Each row is a point on a tangle of strands that fork, close into loops and nearly touch. The rows are in no order.
Two points are linked if the straight distance between their rows is under 60.1. Some points are linked to none.
j544: [ 12   3 -35   9 -21 -11   3 -41  18  23   1  -2 -33  11   9 -15 -11  19
  15  11  16 -14 -41  14]
j87: [ -8  27   5   0  -2   1 -23   2  -1 -24   4 -29  -9   9  -1  11   3  -6
 -17  -9 -17  -2   0 -15]
j689: [-27  22  25  25 -31 -14 -14  37 -41   9  -6   2   3  10  -6  21  11  10
  21   1  -7  16  17  15]
j923: [-28 -21   2  -6  -1  11  -9  -6   6  11  11  12   2   4  -9   3   3  -4
 -10 -14   7  11  23 -21]
j15: [ 29  -5   3  13  22  22  11  20   0 -19  21  13  13 -15   3   7 -10   5
  14   6 -18   4  -4  19]
j194: [ 13  10  -1   6  23  10   9   4  14 -19   5 -14   7 -24  14 -10  16 -17
   9   1  -9   8   4 -27]
j693: [ 19  -9  -2 -33  35   1  24 -38 -25  -5   6  -7   2  15  18  11  30  21
 -15   2 -10  -1  26 -29]
j298: [ 24   3 -17   3  -6 -17  31  -6  13  35 -20  10  18 -15   3  -6   1 -11
  28   3   6  -6 -37  19]
j118: [ -2  -3 -22   5 -25  17 -38   2  -7 -16  -1 -30  42  -6  14   7  -4  -2
  18 -28  12   7 -15   4]
j479: [-14  14   4  20 -20  -1 -28  27 -33  -3  16 -13  10   5  -1  20  -5  15
  15  -9  -5  12  11  10]
j646: [  4  19 -15  17  -1  23  25 -59  29 -22  12 -27 -12  14   4  -7  17  -1
  -3   4  18 -18 -23  -7]
j171: [ 17 -32 -15   0   8  10  20   3  -6  23   5  26   5 -12  -1   1 -11   9
   1   6  10   2  -8  31]
j670: [ 33  24  -3 -12  38 -11  -1  17 -18 -14  12 -36  -5   6  23  17  11  22
 -18  -7 -25   5 -12   6]
j243: [-22 -29   2 -35  22  -7  -2 -22  -4   4  13  15 -10   7  15   2  13  26
 -16  -7   5   3  47 -37]
j594: [-23  -9  11  24   2   0 -10  20 -25   7  44  20 -19 -13   4  -2 -22  22
  13   4  -3  23  36  -8]
j493: [ -1   6 -11   0  14  30  10 -61   8 -26  18 -32  -6  26  13   5   8  18
 -25  -1  15 -15  -8  -3]
j113: [-13 -13  11 -35 -10   3  -7  -5   2 -20 -19  14  10  20 -18  15  33  -7
 -19 -11  -9 -12  32 -23]
j574: [ -5   6   8  10  23  23 -22   6  -6 -27  29 -13 -26  14   8   5 -28  21
 -24   0 -13   5   5   8]
j618: [-34 -16  -7  10 -17  15 -12 -44  37  -3  18   1   1 -16   9 -22  -7  -5
  -5  -2  26  -6  10 -26]
j203: [ 10 -14 -20 -39  -4 -21 -24  18 -21   2 -24 -20  18 -12  20  -6  22  13
 -11  -8  12 -10   9   0]
j811: [ -6  -9  15  -2  10  26 -26  33  -9 -28   3   2  19   6  -9   3   1  -5
 -10  -8  -1  11  20   6]
j615: [ 16  24 -24  11 -25 -34  -2 -24   6  28 -13 -15 -23  -1   8 -17 -24  12
  30   3   6  -6 -31   2]
j570: [-18  -6  -5  14 -12 -15 -11  12 -12  22  11   3 -14 -15   6  -9 -22   3
  14  -2  12  16   1  -4]
j265: [  2  -6  -7 -24  14   0 -14 -59 -21 -10  32 -18  10  19  32   7  -5  47
 -17   0  -7 -10  24 -22]
j828: [ 11  43  -2  -2  -8 -50   3  12  10   6 -40 -26   4  -7  10 -16 -23  -7
  16   6  -2  -5 -37  18]
j432: [ -7   1 -15 -13  13  10   0 -55  -7  -5  20 -25  -5  25  22  14   9  25
 -22 -10   6  -5  11 -18]
j600: [ -1 -31  10 -17  -2  22  -6   1  15 -14  -2  40  14 -14 -15 -19  13 -15
  -6   9   7  -4  50 -20]
j180: [ 22  -9 -24  15   0  19  22 -27  20  19   7  12 -15  28 -10   8   3  13
  10   5  11  -4 -42  33]
j504: [ 12   5  -9  -3   4  29 -29 -38  -7 -44  24 -29  13   9  26   6 -18  30
 -18  -4 -12 -12   2   1]
j960: [  2  -6 -12 -13  18 -18  10  11  -9  26  -9 -10   2 -20  10 -10  33 -20
  15 -10  10  23  19 -42]
j195: [  6 -26 -22  -1  23  18  37 -36   4  23  12   0  -5 -14  17  -9  11   2
  -6   4  17   5   8 -16]
j177: [ 31  -7   4 -44  43 -11  18  15 -14  -9 -16   4  16  13  12  16  49   8
  -6  -9  -2   4  22 -12]
j449: [-24  13  15  40  15   6 -14  17   6 -15   4 -14 -22   0  10 -16 -36 -21
  18  -7  14  35 -29  -5]
j692: [-12  -7   1  -1   0  -8   8   6   7  19 -17   6  14 -16  -8 -13  19 -38
  14  -7   7  16  10 -32]
j970: [ 19  50   7  10 -11 -56  29  13   0  23 -25  -2   4  -5  -8  -2  -8  -1
  28  11 -25  -4 -17   8]
j624: [ 10  -4 -21  27  -8  30 -19 -18   2 -18  30   0  -5  11   3  13 -28  18
  18  -9  -2   3 -18  17]
j653: [ 14  -4  -7   0  50   6  20  16 -13  19  13 -13 -25  13  15  17   1  15
 -16  -7   0  17 -18  18]
j196: [-30 -18  12  24 -20  20  -7  19 -18  14  10  22  19  31 -23  28   0   4
   3 -15  13  17   5  28]
j153: [-15  25  -5  23 -18   5 -14  -8   3   3   4 -18  10  12 -15  12   7 -27
  19 -24  -8  19  -2 -26]
j700: [ -3  17   3  -5  -8 -16  18 -38  13   3  -4  -4 -36  16 -11   6  14  -1
 -32  10 -11 -25  -8 -12]
j103: [  7   1 -13   1 -40  -7  -2 -23   8  14  -7  13   4 -13 -12  -5  -9  -2
   9   8  -7 -23  -1  -3]
j731: [-16  -4   3 -13  -1  15 -21 -20  11 -36   7 -17   4 -14  16 -17   2   2
 -24   5   5 -13  23 -23]
j323: [-42  -9  11  -9 -37 -12 -26  13   6  14 -27   9  13  12 -21  -3 -10 -17
  -8  -6  21  -5  -6  18]
j770: [-18  20  15  26  -6 -36  14  25 -30  32   1  10 -32  -2  -6   0 -16   7
  20  16  -1  20  10   8]
j518: [-15  19  12   1  12 -14  17 -16  20  12 -10  -2 -52  14  -8 -11  -9 -13
 -24  15  -1  -7 -17  -4]
j839: [-28 -20   7   3  20  21  11  -6  17   9  -3   5 -11  -2   1 -15  10 -23
 -20  -5  16  14  12 -26]
j681: [ -8  -8  -8  -6 -24  21 -26   1  -4 -11  -2  -7  40   9 -11  15   6  -8
   1 -20   0   3   6   7]
j210: [-24  41   6  13  -9 -25  -5  -3  11  13 -24 -26 -13  15  -7  -5  -4 -33
  16 -11   5  22 -19 -16]
j421: [  2 -13   8  -4   2  16  19   6  24   5 -24  15  28 -11 -13  -9  19 -35
   0   3   7  -4 -14   7]
j925: [  2  33   3  22 -20  10 -23 -24  25 -47   4 -23 -20   7   3  -4 -22  -7
   4   6 -13 -17 -31  -2]
j119: [ 32   0   8 -37  53  -6  22 -11 -13 -20  -3  -5   1   9  25   0  44  13
 -14   5   1   1  34 -32]
j604: [ 21  26  14 -16 -16 -38   0  15  -1 -10 -12   7  -9 -16 -15 -10  11  -7
   2  18 -30 -17  20 -22]
j719: [-14 -12 -34  16  -6   0  -7 -29   5  36  19 -10  -3  -1  17  -7  -1   1
  19 -22  28  22 -15 -22]
j936: [-41  -5  15  -9 -14 -18 -15   2  16  15 -20  13 -30  10  -9 -22 -34  -8
 -24   9  22  -5 -15  19]
j980: [-16  11  29  13  12  16 -22  51 -11 -24   3  -9  -2  17 -14  11  -7  -4
 -13  -3  -6  12   1  19]
j776: [-20   9  21  10 -28  -6  -9  27   0  -1 -26  12  19   8 -27  -1 -17 -22
   9   4   5   4 -10  27]
j154: [-18  36   8   6   5  -7  -4  -4   8  -1  -9 -33 -24  22 -10  13  14 -22
  -7 -13  -9  11 -12 -23]
j32: [-11 -28  12 -26  23  10   8   3 -13   1  -4  30   9  23 -11  17  28   0
  -1 -19   2  19  44 -30]
j712: [-16   1  13 -14 -19  -7 -19   6  14 -16 -14   5  -9 -14  -7 -20 -11 -14
 -15  16  -3 -17   9  -5]
j308: [ 11  24  28  13  -4 -18  14  36 -15  -1   6  22  -9   1 -24  11   1   2
  14  19 -31  -2  19   9]
j964: [-26  14  26  -5 -11 -12 -26  39 -20 -14  -9  -7 -14  26 -18  17  -5   3
 -20   0  -8  -3   0  20]
j981: [ -7 -38   5 -16 -13  -8   1  19   0  21 -11  43   3 -17 -16 -19  -2  -8
  -2  12  17  -3  22   8]
j840: [ 18  -2 -31 -28 -21 -32  -8  -6 -20  20 -20 -26  10 -12  19   3  14  17
  -7  -7   6 -23 -15   0]
j143: [-32  20  23  -6 -25 -34 -20  40 -33   0 -19  -5  -5  19 -16  23  13   1
   6  -6  -6   3  12   5]
j467: [ -4 -29   5  18  -3  14   7  24 -30  16  28  38   3   1 -12  13 -14  24
   8   5   1  15  26  25]
j667: [-11  -8  14 -15  25 -13  12  42   1  17 -32  -4   6   1  -4  -6  25 -30
  -5  -8  14  16  -9   1]
j112: [  4   6  -1  17 -27 -21   2   4  12   8 -28  10  18 -20  -4 -18 -32 -15
  33   7  10   2 -23  20]
j301: [ 23  21  -6   3  51 -12  19  20  -1   4  16 -25 -23  -6  29   4   3  15
  -7   2 -10   9 -27   9]
j497: [-15 -20  14 -18  21  39   0 -28   6 -25   2  -7   8  22   5  -1   6   8
 -42  -2  10 -11  16   2]
j715: [ -4  20  14   9  10   7  23 -16  30  -2  -9  -5 -11  -1  -9  -7  14 -33
  -7   8  -8  -4  -5 -21]
j559: [  4 -24 -10 -26   5 -10  -4  14 -18  15  -8   7   5  -7   3   2  15   5
  -6  -4   6   2  15   0]
j974: [ 17   3  -9  -1 -18  14 -32 -12 -12 -36  21  -8  11  -5  11   6 -25  29
  -7   0 -21 -17   6   6]
j948: [  9   0  -7 -19  21 -23   6   5 -26  11  10 -11 -31   6  10  19   7  21
 -18  -4 -15   3  13 -13]
j691: [  7  -9  10   3  49  20  15  30  13  -7   0  -7  -3  -5  16  -9   3  -7
 -16   0   4   8 -22  16]
j115: [-12  -6   6  10  14  21  25 -13   9  19   4  17 -12  31 -28  26  15 -18
  -8 -16  -5  11   2  -8]
j540: [ 27   0 -20 -24  -8 -25  18 -25 -10  17 -11 -15  -5  -2  10  11  26  17
 -16   0  -8 -26  -5  -6]
j724: [ -8 -13 -18   0  27  -6  24 -13  -3  46   6  -5 -37   8  11   2   7   1
  -8  -9  20  19 -15  -5]
j219: [ 19  -2 -16  18   5  -2  34 -17  28  29  -8  16  -4  10  -3  -6  -5  -9
  27   2  16   5 -53  30]
j331: [ -1 -31 -11 -13  16   8 -24  20  -5 -18   3  -7   2 -34  33 -30 -12   8
  -8   5  21   4   8  -2]
j629: [ -4  -5   9 -19 -22  18   5 -21  20 -22 -23   4  25   7 -23   6  28 -21
 -23   6  -5 -32   6   0]
j59: [-45   4  11  21 -14 -28 -18  18 -11  29  10   4 -26   7   3  -9 -31  11
   7  -1  24  20  -4  12]
j505: [  3  28  12  15  -6 -25   4  48 -28  12 -14 -15  22  -2   1  13  17  -4
  31  -3  -6  15  -8  16]
j641: [  7  23  15  43 -21  -2   0  13 -19  -5  28  19 -23   0 -12  11 -33  22
  27  20 -24   1   4  22]
j144: [ 12  15  18  -4 -13 -16 -17  23   5 -25  -4  11  -6 -26 -10 -23 -13  -7
   7  23 -22 -12  19 -10]
j407: [  3  10  12  15  11  43   0  -3  11 -18   7  -2  12  34 -24  26   7 -14
 -10 -15 -15   5  -7  11]
j139: [ -7   6   0 -17   5 -17 -31  34 -14  -8 -12 -32 -14 -11  21 -10 -13   6
 -17   0  10   1 -19  13]
j74: [ 30 -11 -15 -16  27   8  40 -12  14  -2  -7 -10  25 -18  24  -4  27   6
 -11   9  10 -20 -19  16]
j732: [-11 -14 -10 -20  11   0   4   2 -13  17 -14  -9   6  14   1  21  26  -7
  -5 -23   9  12   2  -9]
j914: [ 19 -20  -9   0   0  27  11  -9  18 -11  -9   7  41 -19   5  -3  10 -12
   6   2   5  -9 -10   8]
j55: [-25   7  -9   8 -31   4 -22 -28  21   1  -4 -13  14  -2  -3  -4   4 -24
   8 -15   9   2  -4 -27]
j4: [ 14 -24 -24   6  16  22  20 -25  15  10   2  -5  -6 -10  22 -11  -4   4
  -2  -1  28  -4 -35  21]
j122: [  8 -14 -14 -20   1  -4 -12 -15 -15  -3  12  -7  -9   0  14   5  -8  31
 -26   4  -5 -12  12   7]
j796: [-13 -26  13  -2 -23  23 -19  15  12 -18  -2  34  32 -16 -23 -16  -1 -23
   4   1   4   2  31  -6]
j226: [  3  35  11  -1  10 -28   8  40   1   5 -25 -18  27  -2  -2   5  17 -20
  18  -5 -11   4 -27  13]
j365: [ 38   2 -14   1 -37 -13  13  -6   5  13 -11  19  25 -31 -10  -7  -5   5
  23  14 -21 -33  -2   0]
j904: [ 21  22  -1   1  -9 -41  19  13  16   5 -35   5  16 -29   7 -24 -27  -7
  27  12  -6 -13 -26  18]
j734: [-22  29  27  28 -34 -13 -10  32 -20  -5 -18   0  15   8 -17   8  -9  -8
  27   6  -4  15  -1  23]
j908: [ 13   1  14   2  21  37   4  21  14 -25  -2   2  32   5 -11  14  10 -16
  -5  -6 -14   0 -11  20]
j527: [  5  -8  17  -7  22   5  15  -4   5  -6  13  29 -30  -5 -11  -9   6  -1
 -20  19 -19  -4  43 -27]
j915: [ 26  36  -3  11  -8 -30  22 -13  15  13 -10  -4  -6 -10  -4  -5  -3  -7
  18  11 -21 -14 -22  -5]
j393: [ 26   1  -8  -9  36  -1  44  13  24   6  -1  19  30 -13   9   0  33  -1
  -2   5 -12 -19 -25  22]
j302: [ 12 -23 -12 -18  49  21  11 -11 -25  16  10 -11  -3  22  24  17   0  27
 -21  -9   6  16  -4  16]
j707: [ 14 -13  -6  19  38  35  20  -6  17  -6  13  -7  -8  -5  21   0  -6  -1
  -3  -1  12   9 -30  14]
j639: [-13  -6  -6 -14  10  -1 -23  -9 -18   2  24  -8  -4  21  11  22 -12  32
 -18 -15  -5   5  18  -1]
j147: [-23 -13   8  14 -10 -26  -5  23 -22  31  20  25 -19 -21   0 -18 -19  10
  17  10  10  20  31 -12]
j41: [ -9  12  -2  16 -17 -15 -20   8  -8   1  10  -2 -33   3   5  -5 -41  19
   9   7   4  -3 -20  26]
j666: [  7 -15  10 -18  40   7   3  41  -2  -3 -11  -2   9  -2   5  -3  21 -10
 -11  -5  12  13   1   9]
j238: [-19 -17  14 -14 -23  24 -36   4  10 -29   4  17  17  10 -17   4 -14   7
 -29  -2  -6 -20  20  18]
j773: [ 29  31 -25  18 -37 -15 -12 -14   1  -2  -6 -17   4  10  -2   7 -14  15
  35  -2  -8 -18 -42  18]
j188: [-29 -22 -25   8 -18   4 -15 -38  29  21  12  -5  -2  -5  19 -17  -7   3
   5 -14  42   3 -17 -14]
j812: [ -2   1  11  -1 -24  17 -18  10   6 -17  -3   9   9  10 -24  11 -10  -5
 -17   3 -10 -17  -8  30]
j713: [-23  39  19  28  -9  -5  -5  17  -1   1  -9 -21   5  19 -19  10   2 -32
  25 -12  -5  25 -13  -7]
j179: [-18  24  -6  11 -34 -12 -32  -8  10  -7  -8 -18   5  -8   1 -12 -19 -15
  17  -5   2  -1 -11 -15]
j49: [ -4  15  22  -9 -19   5  -1   4  21 -19 -26   8   8  10 -27   4   4 -26
 -20  11 -15 -24 -11  14]
j764: [  9  39   7  30 -32 -15  -1  -8  -7   2  15  11 -22  12 -26  10 -23  10
  20  13 -29 -10  -2   8]
j614: [  5   6  18 -18  31 -16  -1  36   0  -9  -5   2 -28  -5   0 -10  12  -6
 -20  11  -6  -2  11  -8]
j375: [-15  44  -9  22 -31 -20 -25 -13   7   3 -12 -29  -5  15  -5  -5 -15 -17
  37 -15   6  14 -25  -9]
j997: [ 29  -2 -24 -10 -27   5   4 -25   8  -8 -18 -19  42 -32  14 -10  21  -4
  12  -1   2 -27  -2 -14]
j436: [ 26  27   9 -12 -17 -51  19  19 -11  14 -23   6   4  -7 -15   5  13   3
   9  10 -29 -21  -3   0]
j90: [ -4 -10 -20 -28 -15 -20  28 -40  -1  27 -15   3 -16  12  -1  18  30   6
 -16  -6   5 -22   0 -16]
j729: [ 12  -2  -5  25 -28 -18  12  11 -10  27  -6  19  14 -25  -4  -9 -24   1
  44  10   2   4  -9  17]
j944: [ -9   0 -10  21  -6  23  -7 -25  15   1  22   3 -17  14  -5   4 -16   1
   0  -7   6   5  -7   0]
j533: [  9  20   0 -17  33 -31   8  19 -21   6  -2 -32 -29   9  12  19  27   5
 -11 -12 -16  14   0 -22]
j905: [ -2   2   5  14   4 -26  34  16 -21  45   4  22 -20  -2 -15   9   2   0
  20   5  -4  17   9  -1]
j18: [ -2 -19   6 -18 -34 -13   2  10   5  15 -24  38   9  -7 -30 -10  -9 -10
  -6  17   0 -22   5  25]
j705: [  7  -7 -16 -38  -5 -17 -42   6 -32 -11  -2 -27  18   1  22   5   4  32
 -14 -14  -1  -6  19  -2]
j422: [  0   1 -11  27 -14   6  -7   3   2   9   5  -2  -1   7  -1   0 -19  -3
  30  -7  19  15 -36  22]
j978: [ -3  22  16   4 -11  -4  13 -13  20   1  -9  11 -12  18 -30   8   0 -24
  -7   7 -22 -11  -6  -4]
j874: [ -8 -18   8 -16  15  18  -7 -13  10 -26   3  15  10 -13   5 -27  22 -11
  -6   3  13   2  56 -46]
j264: [-22 -15  27  -4  12  19   6  23 -12  -5   0  27   6  27 -33  23  19 -10
  -4 -19  -6  16  35 -15]
j377: [ 26 -14 -14 -24  26   4 -17   4 -16 -26   8 -18  -2 -23  41 -18  -5  28
 -16  11   5  -3  12  -2]
j475: [-13  14  15  21 -12 -25  -8  51 -31  10 -15 -11  19 -18   6 -11   8 -13
  39   1   9  33   7  -2]
j759: [  6 -21 -25   9   0   0  21 -19  -2  39  11  13  -1 -24   7 -12   3  -2
  17  -2  11  13   8 -20]
j488: [  1   4  -7  29  31  34   8 -12  12  -2  24 -10 -31  22   5   5 -11   3
  -2  -9   6  19 -22   0]
j228: [ -5  -7  17 -35 -11 -11 -18  28  -3 -18 -26  15   3   9 -21   2  21 -10
 -19   1  -2 -13  25  -5]
j499: [ 22  20  -1  13  10  16  -6  -5   8 -30  15 -21   3  -6   7   9   2  -4
   4   0 -26  -1  -4 -12]
j424: [  7 -16   0   3  -1 -11  36  22  -9  40 -10  30  12  -5 -21   9  14 -11
  18   3   4   9  -1  11]
j189: [ 19   6  -6  14   7  -5  -2  17  -3  -8  10  -9   4 -37  15 -12  -8  -5
  31   4 -10  10   1 -17]
j787: [ 20   5 -20   0 -23   7 -16   1   2 -11 -16 -23  41 -22  12   3   8 -11
  22 -13  -1  -8 -14  -4]
j342: [  1 -18  -8 -15  33  32  -4 -15  -5 -13   7 -18   3  12  23   2  -5  19
 -30  -3  11   1  -5  16]
j321: [ -5 -25  -5  20 -26  13  12   8 -23  30  12  35  21  11 -20  23   0  10
  16  -6  10   9   8  30]
j921: [-12  13   5  12  -5 -17  -9  25  -3   7 -11 -14  13 -17  -1 -14   1 -28
  24  -7   4  26  -3 -21]
j426: [-26   6   8   3   1  -6 -17  18  -9   7   5 -11 -25  24  -5  10 -14   4
 -17  -8   9   6 -11  13]
j212: [ -8   6   1  42 -16  -5 -17  12 -19  -3  34  10 -29  -7   7  -2 -47  26
  26   7   0  14  -7  17]
j57: [  3  -5  -4   4 -21 -16  25   5   4  41 -30  17  22  -1 -16  -4   3 -23
  22  -4  14   7 -23  19]
j558: [-28 -14   7 -11   6 -14   8  28 -17  28 -23   4  -5  20 -15  18  15 -15
  -2 -18  17  17  -8   4]
j866: [ 30 -15  -6 -31  47  -1  13  35  -4   0 -16   0  32  -4  18  -1  46  -4
   3 -11  14   9  12   1]
j16: [ 12  -4   1  -2   4 -11   9   0  16 -11  -4   8 -15 -45  18 -37 -18  -8
   4  30   1 -14  -1  -9]
j199: [ 18  25  -8   7 -32   5 -30 -28   9 -45  12 -24  -5  -1  11   1 -17  19
 -11   2 -18 -29 -18   3]
j906: [ 10 -12   4 -18 -19  -3  10   6  13   7 -27  25  22 -16 -20 -11  18 -21
  -1  12  -2 -19   6   2]
j192: [  4  24   6   6  -2 -16  -4  21  11  -7 -22 -21   9  -4   5  -3 -11 -17
  12   1  -1   1 -36  17]
j735: [-15 -14 -25 -19 -26 -13  -1 -53  14  24   3   0  -4  16   3  13  14  22
 -14 -12  19 -26   0  -8]
j622: [-12 -21  21 -29  -3  14 -23  16   8 -28  -8  24  -1   6 -17 -12   3  -2
 -35  12   0 -20  29   5]
j396: [  4  -7 -12  -1  -6   8 -18   6 -10  -7  11  -4  20 -21   4  -6   2  -1
  15  -7  -5  12  24 -20]
j586: [-24 -28   0  -5  31  -1  17   5   4  35  -3   5 -29  -6   9 -18   4 -14
 -17  -3  26  24   1 -16]
j86: [-18  10  13  16  -7 -14 -18  28 -30   0  24   4 -24   1  -2  11 -18  22
   1   4 -10   8  20   9]
j907: [ 14  -1  -1  -7 -10  -8  15   0 -13  15   2  16  -3   7 -22  21   9   5
   2   3 -21  -7  13   2]
j202: [-31  -2  21  13 -10 -32   0  32 -18  23 -11  19 -25  -5  -4 -19 -36   3
   8  16  15  18   3  23]
j141: [  7   4  -9   5   6   3  -7   8 -10   3  12 -13 -23   9   6   9 -21  18
  -9   0   3   0 -23  26]
j794: [-49 -15  13 -14 -11  -5 -20   3  19  11 -15   4 -12  19 -11  -1  -7 -12
 -30 -10  19  -7  -4   3]
j835: [  2   3  15  -1  10   7   6  18 -12  -6   3   5   6  16 -21  25  18  -8
  -1  -9 -21   9  21  -7]
j937: [ 22   0   0  36   3  23   5   5   7 -17  23  15  -4  -2  -4  13 -29   5
  24   3  -9   1 -25  29]
j27: [ 25 -26 -26  -8   6  20  26 -28   8 -10  -3 -17  21 -27  33 -11   8  11
  -5   7  27 -21 -20  17]
j38: [ -9 -32   8 -24  11  27  -8 -23   6 -15  14  22  10   6   3  -7  -3  19
 -27   7   4 -12  37  -7]
j643: [ -8  -5   8  -3  22  34  -7 -16  11 -39   9 -19  13 -11  17 -19  16 -13
  -8  -2   6   7  33 -41]
j404: [  5 -20   8  23  23  33   7  21   2  -8  17  11  13 -13   1  -3  -7 -11
  12  -6   2  27   0   2]
j114: [ -1  21   7 -11 -23 -39  -2  23 -23  11 -23  -7  -1   7 -16  17  12  -4
   8  -2 -13  -9   3  -2]
j399: [-24  -2  25   5 -37   5 -24  22   5 -18 -14  24  23  -6 -35  -7 -13 -25
   6   6  -2  -1  15   7]
j371: [ 26 -10  -7  -9   7  26 -10 -28  -5 -48  12 -22  24 -16  31 -10  -8  23
 -11  11  -3 -18  10  -1]
j793: [  0  25   0  18 -25  -5 -17  12   1  -7 -15 -14   5  16  -7   6 -18  -8
  24  -5  10   5 -41  33]
j950: [-15 -22   4   1 -13  33 -20   0  -8  -6  14  17  33  22 -20  25  -6   6
  -6 -18   0   3  15  21]
j859: [  5  20  -5  23  -7  15  11 -38  37 -27  -3 -13 -14  -2   6 -11 -10 -14
  11  13   4 -15 -34  -3]
j645: [  6 -16 -21  16 -30 -11   5  -3 -12  33   6  18  17 -30  -2 -10 -13   1
  35  -2   5   9   9 -11]
j320: [-14   0  -5  10   7  38  -7 -21  15  -7   6 -12   6  24  -3  13   6  -9
 -13 -19   9   6  -9   2]
j461: [-12 -23   7 -27  21  -4  12  -8   2   1   0  17 -26  -3   2 -11  15   8
 -28   9   5  -8  37 -26]
j994: [  5  -2 -12 -20  -1  -3 -45  26 -26 -18  -3 -36  12  -5  24   4 -11  21
 -11 -11   3  -2  -8  21]
j378: [ 22 -17 -26  19   4  33   1 -25  -8   0  22  -3  39 -14  15   9  -5   4
  35 -20  -2  22   6 -13]
j535: [  2 -11  13 -11  13  -8   5  26  -2   2   1  22 -25  -4 -13  -6  -6   3
 -16  18  -9  -7  12  14]
j286: [-37  -2   9  -1 -23  13 -27 -23  32 -32   2  -8   2 -18   5 -26  -9 -14
 -15   5  12 -18  13 -28]
j861: [-16 -10  -8  -5   2  -7 -27  11   1  -4  -3 -20 -16 -27  28 -26 -24   1
  -7   1  19   5 -13  -4]
j236: [ 15  11  -7 -12 -25  -9  15 -25  14  -2 -18  -8  21 -18  -7  -6  32 -19
   2   7 -11 -24   9 -25]
j876: [ 41 -25  -8 -11   8  26  16  -3   5 -16   4  24  35 -22   6  -6   5  12
   5  12 -13 -12  12  16]
j928: [ 29  -6   8 -14  28  16  23  25  17 -12  -5  21  33  -1  -4   6  26  -3
 -11   5 -14 -15  -7  28]
j239: [ 19  -2  15   6  22   5  36   2  11   6  18  39 -23  -4 -25   3   3  -1
  -9  21 -33  -6  20  -4]
j750: [-19   2   2  -4 -21 -10  -9 -14  25  -2 -19   7 -22 -13   2 -31 -35 -10
 -13  20  14 -17 -13   9]
j26: [ 17  -9   2 -28  38   5   7 -45 -29 -13  26  -4  -6  14  27  -1   1  38
 -22  15 -13  -3  30 -19]
j798: [-10  11 -13  -4 -26   1   4 -60  22  -1   6  -6 -17  19  -6   7  15   7
 -20  -2   4 -29   1 -16]
j831: [ 27  35  -8  30 -29 -17  10 -23  11   1   6   8 -12  -4 -12  -2 -29   5
  35  13 -25 -13 -17   1]
j233: [ -1 -21 -12  38   0  29   5  -1   0  14  17   9  12   7   0   6 -12  -5
  22 -18  24  31 -26  14]
j895: [-16 -31   4 -27  15   3  -4 -14 -19  13  19  27  11  22   1  21   8  25
   1 -18  -4  14  46 -25]
j366: [  5  -5  11 -19  13 -15   2  13 -18  -4  11  14 -34  12 -11  16   0  23
 -26   9 -21  -9  19   1]
j23: [  0  -4  -4 -13 -25  -8  -6 -16  -2   0   6  14  -6   0 -14   4   3   7
 -11   6 -19 -20  25 -15]
j616: [ 12  18  25  21  17  -5  29  24   5   8  16  29 -19  -2 -22   4 -13  -3
   7  24 -26   0   0  18]
j172: [ -6   6   8  -9  -3  13  14 -16  24 -13 -21  -4  16   0 -16   0  37 -37
 -10   1  -3 -13  13 -25]
j991: [ 16   6 -32  14  -2  13  10 -48  23   5  17  -7 -33  25   1  -3   2  20
  10   4  10  -7 -33   9]
j792: [ 35  19   6 -16  46  -2  15 -11 -12 -29  12 -35  -1   5  27   4  25  25
 -26   4 -22  -3   3 -12]
j463: [ -4  21  13  -6  29 -29   5  29  -9   6  -4 -25 -44   1   8  -1   0  -2
 -15   6  -9  11  -8 -10]
j508: [ 15 -14 -13 -24  13   6   5 -29 -11 -30   9 -29   6 -16  36 -20   5  29
 -27  16  16 -23   9  -1]
j358: [  4  -6 -26  19   9  17   0 -22  -2  11  19 -16  10 -10  19   3   3  -4
  23 -22   9  28  -1 -23]
j316: [-14  17  22  18  31   1  28   4  23  19  -6   6 -37  16 -14  -4  -6 -27
  -6   5  -1  15 -18  -3]
j282: [ 45  -8 -10   2  -3  -1  24  -3   9   2   8  27  12 -34   4  -7  -6  12
  10  21 -17 -25  -7  13]
j961: [ -1 -21   2  34  20  39  21   3  13  15  12  14  14   3  -3  -1  -1 -28
  10 -14  18  37 -19  -7]
j699: [-21 -19   3  -7   1  17 -19 -26   9  -2  25  15   1  17  -1  13 -12  21
 -19  -9  -5  -3  29  -8]

A tip is a point with one link. Name the tips that can be reached along the links from each point below, in the order of the rows.
j570: j811, j615, j378
j558: j960, j195, j316
j670: j724, j122, j792
j264: j308, j981
j189: j396
j812: j113, j467

A fork is a point with three links, a tip a point with one. Leave the first point through the second and follow the links. Name the first fork or tip that comes.
j835, j907: j981
j399, j796: j378
j925, j199: j203
j282, j365: j308
